A landscape with many valleys, sampled at points; each row gives a point and its height.
From any point a ball rolls to the lowest of the 4 points nearest to it. It stops when none of these is lower. Distance is the straight distance between rows; heights are no part of it.
ponu h=33.7: [118 135 147 161 159 103 121 156 136  73 137 150 169 109 146  84 153 115
 118 143 144  99 167  89]
nuru h=45.3: [169 109 147 111 166 124 152 138 118 139 146 121 170 138 155  90 147 111
 131 135 120 115 141 120]
Vik h=46.7: [135 122 153 131 164 120 119 164 118 103 131 135 174 164 147  59 136  81
 132 146 145 112 164  97]
noru h=67.4: [141 117 105 109  98 147 151 112 142 164 140 116  99 166 116 162 126 121
 126  96 111 130 110 146]
vigub h=12.7: [133 169 137  89  88 136 119  59 134 114  80 140 103  83  97 229 103 157
 143 145 115 175 125 162]
risof h=19.7: [133 144 137 106 119 102 146  98 154 159  84 148 118 112 156 113 130 132
 142 119 113 119 160 153]
pifo h=32.0: [104 143  85 118  74 152 113 142 130 123 166 100  82 158  98 209 126 134
 113  94 121 120  72 150]
dudet h=8.2: [110 171 115 131  76 124 130 103 137 131 129 118 129 119 100 222 123 166
 114 112 129 161 124 145]
dis h=21.2: [125 105  89 136 115 127 153 123 173 181 140 139 102 156 148 109 153 155
 124 122 126  93 116 129]
keb h=28.3: [157  83 119 110 182 144 134 145 130 141 147 131 143 191 151  64 174 104
 149 136 131  99 123 116]
zike h=37.2: [153 163 185 146 169 115 116 138  98 100 113 130 152  65 134 117 112 109
 156 150 138 184 153 130]
Vulon h=43.1: [127 128 162 128 177 138  78 167 101  89 144 136 185 139 128  81 160  96
 118 146 134 122 158 109]
Pulu h=41.7: [106 175 167 198 177 101  89 160 108  34 119 124 162  72 111  75 113 134
 121 149 140 126 169  73]
medog h=28.5: [133 110 116 131 116 112 140 119 128 149 118 132 140 121 148 115 132 120
 118 128 134 128 127 130]
gan h=8.4: [163 138 152 135 144  85 115 168 114  93 113 128 179 112 173  61 108 115
 159 154 123 126 191 144]
reda h=25.3: [121 157 164 167 135  43 125 139 134  95 100 159 151  74 162  60 121 122
 144 138 143 104 184 117]
luf h=35.7: [141 114 110  64 131 168 123 106 113 114 150 120 108 142  93 211 117 119
 133 111  99 172  90 131]
falu h=40.0: [145  80  68  97  98 173 151 150 167 180 148 104  30 210 109  92 147 109
 136  78 119 113  62 147]
nobo h=11.4: [139 151 136 133  93 119 115  61 129 135  83 153 123  85 107 190  91 133
 135 120 124 155 138 159]
bili h=26.1: [121  90 101 132  81 164 143 130 146 146 140 130 126 157 141 116 147 132
 112 110 137  99 103 121]
Numag h=34.6: [135 108  88  96  64 202 155 144 137 146 161 109  83 188 106 146 126 116
 136 101 131 119  61 147]
lefik h=36.6: [116 142 131 118 124 132 131 106 124 141 112 102 146 102 115 150 109 122
 125 131 135 147 124 143]
Deba h=20.8: [110 110 119  97  96 120 149  81 152 161  82 168 108 105 133 147 108 136
 115 117 118 150 145 168]
soru h=7.4: [142 161 153 142 132 110 119 116 106 127  76 134 129  79 111 142  91 146
 135 120 125 153 157 134]
zofes h=43.3: [128 150 133  87 139 156 101 127  91  76 162  90 121 122  99 205 119 123
 113 163 147 190  86 104]
naf h=55.1: [152 102 155  91 179 156 119 161  80 118 141 124 185 141 141  99 136  86
 125 159 123 141 136 106]
Dek h=27.6: [104 111 117 167 145  62 138 147 165 135 145 134 132 141 174  77 169 140
 106 127 126  89 150 124]
ser h=20.6: [ 92 140 126 193 153 158 114 154 115  85 147 137 160 147 120  90 166 101
 127 143 140  85 115  63]
bebog h=36.9: [144 191 159 182 170  79  99 151  99  81 117 147 125  62 103  93  99 142
 134 127 146 131 173 108]
Lepi h=19.9: [139 157 179 156 143 101 122 113 122  99  99 155 135  76 107 115  77 143
 129 121 116 150 142 143]
Venak h=40.9: [114 143 127 163 124 146 119 144 132 117 147 103 143 127 108 134 146 109
 109 130 141  89  95  67]
Fil h=20.7: [116 109 120  94  76 142 145  91 161 180 113 141  89 144 144 132 130 161
 130 131 115 122 140 171]
lage h=46.4: [155 108 147  93 165 133 129 147 110 125 133 133 170 127 121 105 120  85
 130 142 108 154 136 130]
minan h=23.8: [149  60 119 143 152 145 137 150 141 133 153 141 124 202 144  44 177 109
 156 138 145  82 129  87]
futu h=13.8: [134  69 116 128 152 137 153 136 144 143 167 127 122 174 156  58 176 124
 145 131 128 111 108 109]
mebog h=22.3: [123 144 142 143 118 121 109 128 141 117 104 132 141  98 134 117 105 128
 126 112 119 105 151 124]
gizi h=28.4: [158 143 169 138 147  76 131 121  92 111  68 168 125  86 136  96  99 151
 149 104 104 155 175 167]
lav h=37.8: [129 140  95  90  92 165 109 129 123 134 167 102  95 153  95 216 123 108
 121  92 118 157  85 130]
vite h=36.7: [105  92 120 139 117 213 134 150 110 121 151 103 122 171 109 149 147 109
 127 134 123  93  84  91]
fim h=32.4: [108 124 130 155 150 156  98 147 118  82 150 127 137 130  96 129 156 130
  92 153 129 110 108  80]
furu h=7.5: [ 96 157 120 183 123 111 134 142 120 109 141 142 139 107 108  98 120 123
 110 135 135  96 135  94]
tisa h=25.9: [109 110 120 170 172  58 123 146 155 115 122 137 122 112 187  56 136 133
 130 142 134 103 199 143]
malu h=22.9: [138 118 129 127 126 107 140 117 152 167  95 145 112 126 183  91 147 134
 138 134 128 112 159 127]
Tamud h=22.1: [100 142 108 173 129  81 144 132 163 121 130 122 143  98 147  97 136 145
 120 132 152  92 154 115]
pupaf h=7.3: [107 186 103 123  85 122 113  82 147 122 100 137 105  76  93 206  97 176
 124 129 113 165 131 161]
moz h=56.7: [155 103 138 101 149 160 135 123  96 128 148 119 166 153 117 106 141 116
 114 139 131 120 114  90]
nog h=17.7: [138 116 113  52 115 161 136  92 102 125 167 125 114 134  90 198 128 107
 126 129 113 195  98 115]
dom h=20.9: [122 126 118 154 131  88 149 119 173 168  98 148 110 124 173  80 157 158
 125 124 111  92 162 147]
zap h=12.1: [100 132 129 191 144 125 136 152 131 103 128 128 155 140 136  97 164 126
 108 132 129  72 137  94]
Lum h=43.5: [129 118 114 107 109 161 115 138 107 123 148 107 123 139 115 163 122 104
 107 110 139 136  94 129]
guzip h=29.3: [108 103  94 151  88 150 140 165 144 145 142 103 100 163 126 153 133 142
 112 116 138  77  99 126]
puz h=24.1: [148 143 172 126 136  93 135 122 124 147  84 140 132 106 170 118 101 147
 141 112 121 149 174 154]
pudo h=21.3: [140  87  96  90  96 123 166 118 163 202 134 123  66 189 155 119 148 152
 144 111 123 124 119 159]
gamut h=36.8: [115 148 105 123 117 164 123 142 117 116 156  92 130 138 106 186 133 132
 104 134 134 117  97 124]
Tipe h=23.7: [128  80  96 104 125 140 155 123 152 174 145 115  89 191 140  97 161 139
 128 120 124 110 105 139]
zil h=31.3: [133 113 126 126 163  82 127 153 154 157 121 131 138 137 179  52 137 133
 130 151 120 103 139 127]
kase h=19.5: [ 96 127 111 191 135 104 153 145 145  89 129 126 162 107 132  80 152 134
 114 147 153  64 137 110]
Vuger h=37.6: [131 145 128 112 112 154 135  91 116 122 138 117 128 139 101 205 111 114
 128 131 113 179 103 124]
dad h=49.6: [153 127 142  65 120 166 119 101 120 152 122 130 126 118  90 186 115 121
 147 126  88 189 138 170]
Zed h=34.3: [163 126 158  87 153 145 129 119 101 146 102 141 146  82 129 130  88 116
 142 137 121 173 148 149]
fitum h=44.5: [121 111 118  85 105 176 121  90 140 147 114 133 114 118 112 152 113 107
 142 122 120 167 123 142]
zefi h=40.8: [130  97  88  60 117 171 115 108 120 138 166 132 105 153 108 184 107 111
 135  94 102 190  84 154]
Relis h=13.3: [149 118 163 130 143 113 135 126 123 143 112 149 164  95 134 103 105 125
 126 133 143 133 162 125]
paban h=2.4: [123  91 103 145 146 123 153 147 169 175 133 134 126 178 182  58 171 141
 135 140 138  86 146 136]
dopu h=29.2: [153 160 169 159 153  71 107 154 100 107  93 155 142  71 151  79  93 116
 162  94 126 126 191 138]
Sofo h=16.9: [122 113 129  89 111 138 133  81 130 128  91 172 104 105 127 208 118 142
 143 122 101 157 143 150]
sira h=28.2: [113 129 139 144 178 170 102 137 108  97 142 140 179 159 122 108 153 102
 128 144 150  96 105  81]
goko h=18.9: [ 86 115 105 201 104 115 141 143 146 121 138 114 123 133 149 116 153 157
  97 131 135  67 113 116]
lened h=34.0: [151 123 163 122 177 106  95 159  89 100 116 131 176 115 133  67 126  98
 139 151 121 139 163 116]
fogo h=35.2: [125 165 119  80 116 133 106  96 110  89 153 100 130 114  85 195 114 119
 129 140 131 170  95 109]
Gimum h=43.6: [138 129 128  85 129 152 123 127 106 117 171  94 132 138 117 186 117 108
 133 154 124 147  78 116]
sil h=54.4: [158 105 128  90 130 179 132 140 109 150 171 110 127 158 100 139 113  96
 145 125 130 156 103 131]
nitot h=17.2: [128 132 156 133 138  82 102 150 127 129 107 151 138 110 162 101 114 127
 146 136 134 126 165 141]
Podut h=30.6: [107 111 106 147  52 163 131 157 147 146 138 104  65 182 114 152 137 130
 121 100 135  98  60 163]
zikez h=32.3: [168 154 167 160 152  80  88 164  92  78  88 136 152  78 117  75  74 127
 165 127 114 158 182 149]
livu h=31.9: [152 117 111 131 149 118 131 157 135 141 121 128 146 154 149  84 150 112
 133 134 142 107 131 107]
redel h=31.2: [111 167 147 197 150  79  92 144 126  79 135 147 165  50 121  71 118 140
 152 127 145  97 163 113]
Rokev h=66.5: [125 111 107  79 116 143 154 107 116 168 147 116 124 143 124 155 120 129
 137  83 124 129 100 156]
tel h=24.8: [127  80 111 121 126 167 159 147 149 145 164 126 115 165 120  97 157 113
 147 116 142 104  91 103]
Seve h=25.2: [118 129 127 155 128 109 145 132 154 136 111 110 132 131 161  93 147 132
 106 144 135  91 129 119]
vogu h=30.2: [143  80 120 117 116 160 177 141 152 183 151 128  75 189 123  90 149 122
 141 104 137 114  82 133]
Ruz h=41.6: [136 143 153 145 172 122  95 158 109  84 119 125 169  96  93 129 127 130
 124 162 142 146 133  89]
moni h=25.5: [120 151 156 116 117 146 126  92 129 127 118 126 134 103 113 192  93 138
 118 129 114 188 131 130]
sav h=21.0: [155 142 171 109 158 115 121  89 110 113  77 137 131  74 108 125  97 118
 147 112 106 174 142 143]
zom h=35.6: [126  88  98 153  96 170 137 169 139 134 159 110  80 190 119 112 173 111
 128 119 130  59  61 119]
ded h=23.0: [115 167 154 145 147 106  92 124 105  95 105 127 141  88  98 151  84 132
 135 128 139 194 153 139]
tet h=27.2: [151 149 157 102 134  96 131 114  97 112  66 170 140  72 125 134 104 130
 164 108 108 185 160 166]
pibes h=20.3: [113 138 114 130  88 110 149 107 170 167 124 134  95 157 148 134 134 163
 120 100 115 104 119 154]
nevu h=33.9: [155 120 137 103 141 117 120 124 107 139 122 137 159 105 129 106 104  98
 134 138 118 146 143 123]
nek h=21.8: [126  96  92 156 115 118 154 129 158 170 141 113  99 166 161 102 151 147
 113 118 150  84 105 143]
sute h=19.2: [122 170 110  90  98 112 102  93 116 102 141 110  91 112  95 239 115 150
 135 136 130 189 109 149]
vodu h=19.4: [102 143 132 158 123  97 137 121 153 135 119 149 136 102 140 123 114 155
 107 113 140  78 144 143]
nev h=20.0: [112 136  91 179  73 123 144 123 152 150 128 120 108 131 156 138 141 179
  90 106 136  88 129 152]
Kekoz h=25.6: [101 123 130 177 150 166 135 167 134 107 147 130 130 193 118  80 193 108
 133 133 144  58 105  87]
vere h=4.3: [ 98 159  94 133  79 131 130  92 156 141 113 139 102 107 128 189 110 180
 102 128 128 122 137 162]
Bis h=16.8: [122 160 139 135 112 113 128 109 140 155  92 155 128  93 145 142  97 152
 123 123 128 128 135 146]
Zisu h=24.3: [119 151 156 182 161  98 127 121 128 111 122 143 162  97 150  98 129 130
 124 127 148 110 145 112]
devub h=47.5: [120 145 158 145 173 149  96 144  92  44 136 111 172 101  84  93 140  86
 123 181 149 167 133  83]
zak h=40.1: [149 148 132  90 159 161 112 116  98 111 153 102 162 136 108 177 121 134
  99 153 142 175 106 120]
nesu h=21.1: [133 146 161 149 148  47 127 167 122  85 111 139 153 101 185  43 124 116
 154 149 136 128 205 150]
Nosif h=20.5: [111 122  87 111 100  86 158  80 164 191 103 141  70 169 155 132 139 198
 128 123 122 110 154 181]
pum h=42.8: [156 120 134  60 126 152 131 119 112 143 138 121 142 124 101 183 104  96
 114 127 115 176 123 129]
ner h=30.0: [ 96 124  98 135  68 160 142 152 173 159 133  97  90 180 123 178 124 138
 125 104 144  90 105 156]
lebo h=12.0: [130 113 124 130 162 136 112 129 116 104 141 105 154 112 108 162 123 112
 129 161 130 137 114 101]
pimaz h=30.7: [112 113 111 176 153 107 128 149 150 118 162 129 147 157 169  48 197 123
 116 152 115  77 147  92]
sen h=33.2: [156 139 173  90 158 118 128 108  98 137 108 149 127  85 127 162 104 134
 141 151 107 197 151 156]
kovas h=31.8: [106 104 101 143  92 167 139 160 118 141 154  91  99 190  95 144 136 117
 107  97 134 100  54 114]
Gimu h=38.1: [123 169 164 119 174 141 100 121  88  79 135  95 139 109 100 150 128 125
 121 179 136 142 131  86]
Logag h=67.6: [126 124 105 109  79 146 138 108 118 169 136 117 114 120 115 201  91 141
 133  92 116 118 106 166]
labe h=62.5: [131  85 121  96 136 159 160 114 127 168 148 131 144 160 122 113 125 113
 139 130 124 143 112 135]
kapi h=20.4: [107 119 106 151  99  97 158  90 157 181  85 134 101 142 175 132 140 172
 106 123 126  95 148 145]
Dodar h=15.0: [126 182 166 138 142 113 105  99 112 116  95 144 116  68 110 156  85 152
 131 121 129 171 152 132]
tupek h=47.9: [130 152  93  66  85 145 110 121  97  94 190  99  76 145  92 252 137 133
 121 143 124 195  65 114]
vav h=22.5: [118  99 113 138 109 118 133 133 141 167 132 129 109 142 142 135 133 143
 100 105 137 106 105 118]

Call two points neighbours if one is among the 4 nearest of the other. Go from one point of each pair to the other, from neighbour to neighbour, staying as low as possible. Name the highest point that can't be avoided.
lebo and furu -> fim
soru and nog -> Vuger
furu and paban -> dis
paban and gan -> mebog
soru and vere -> Bis
Relis and gan -> nitot
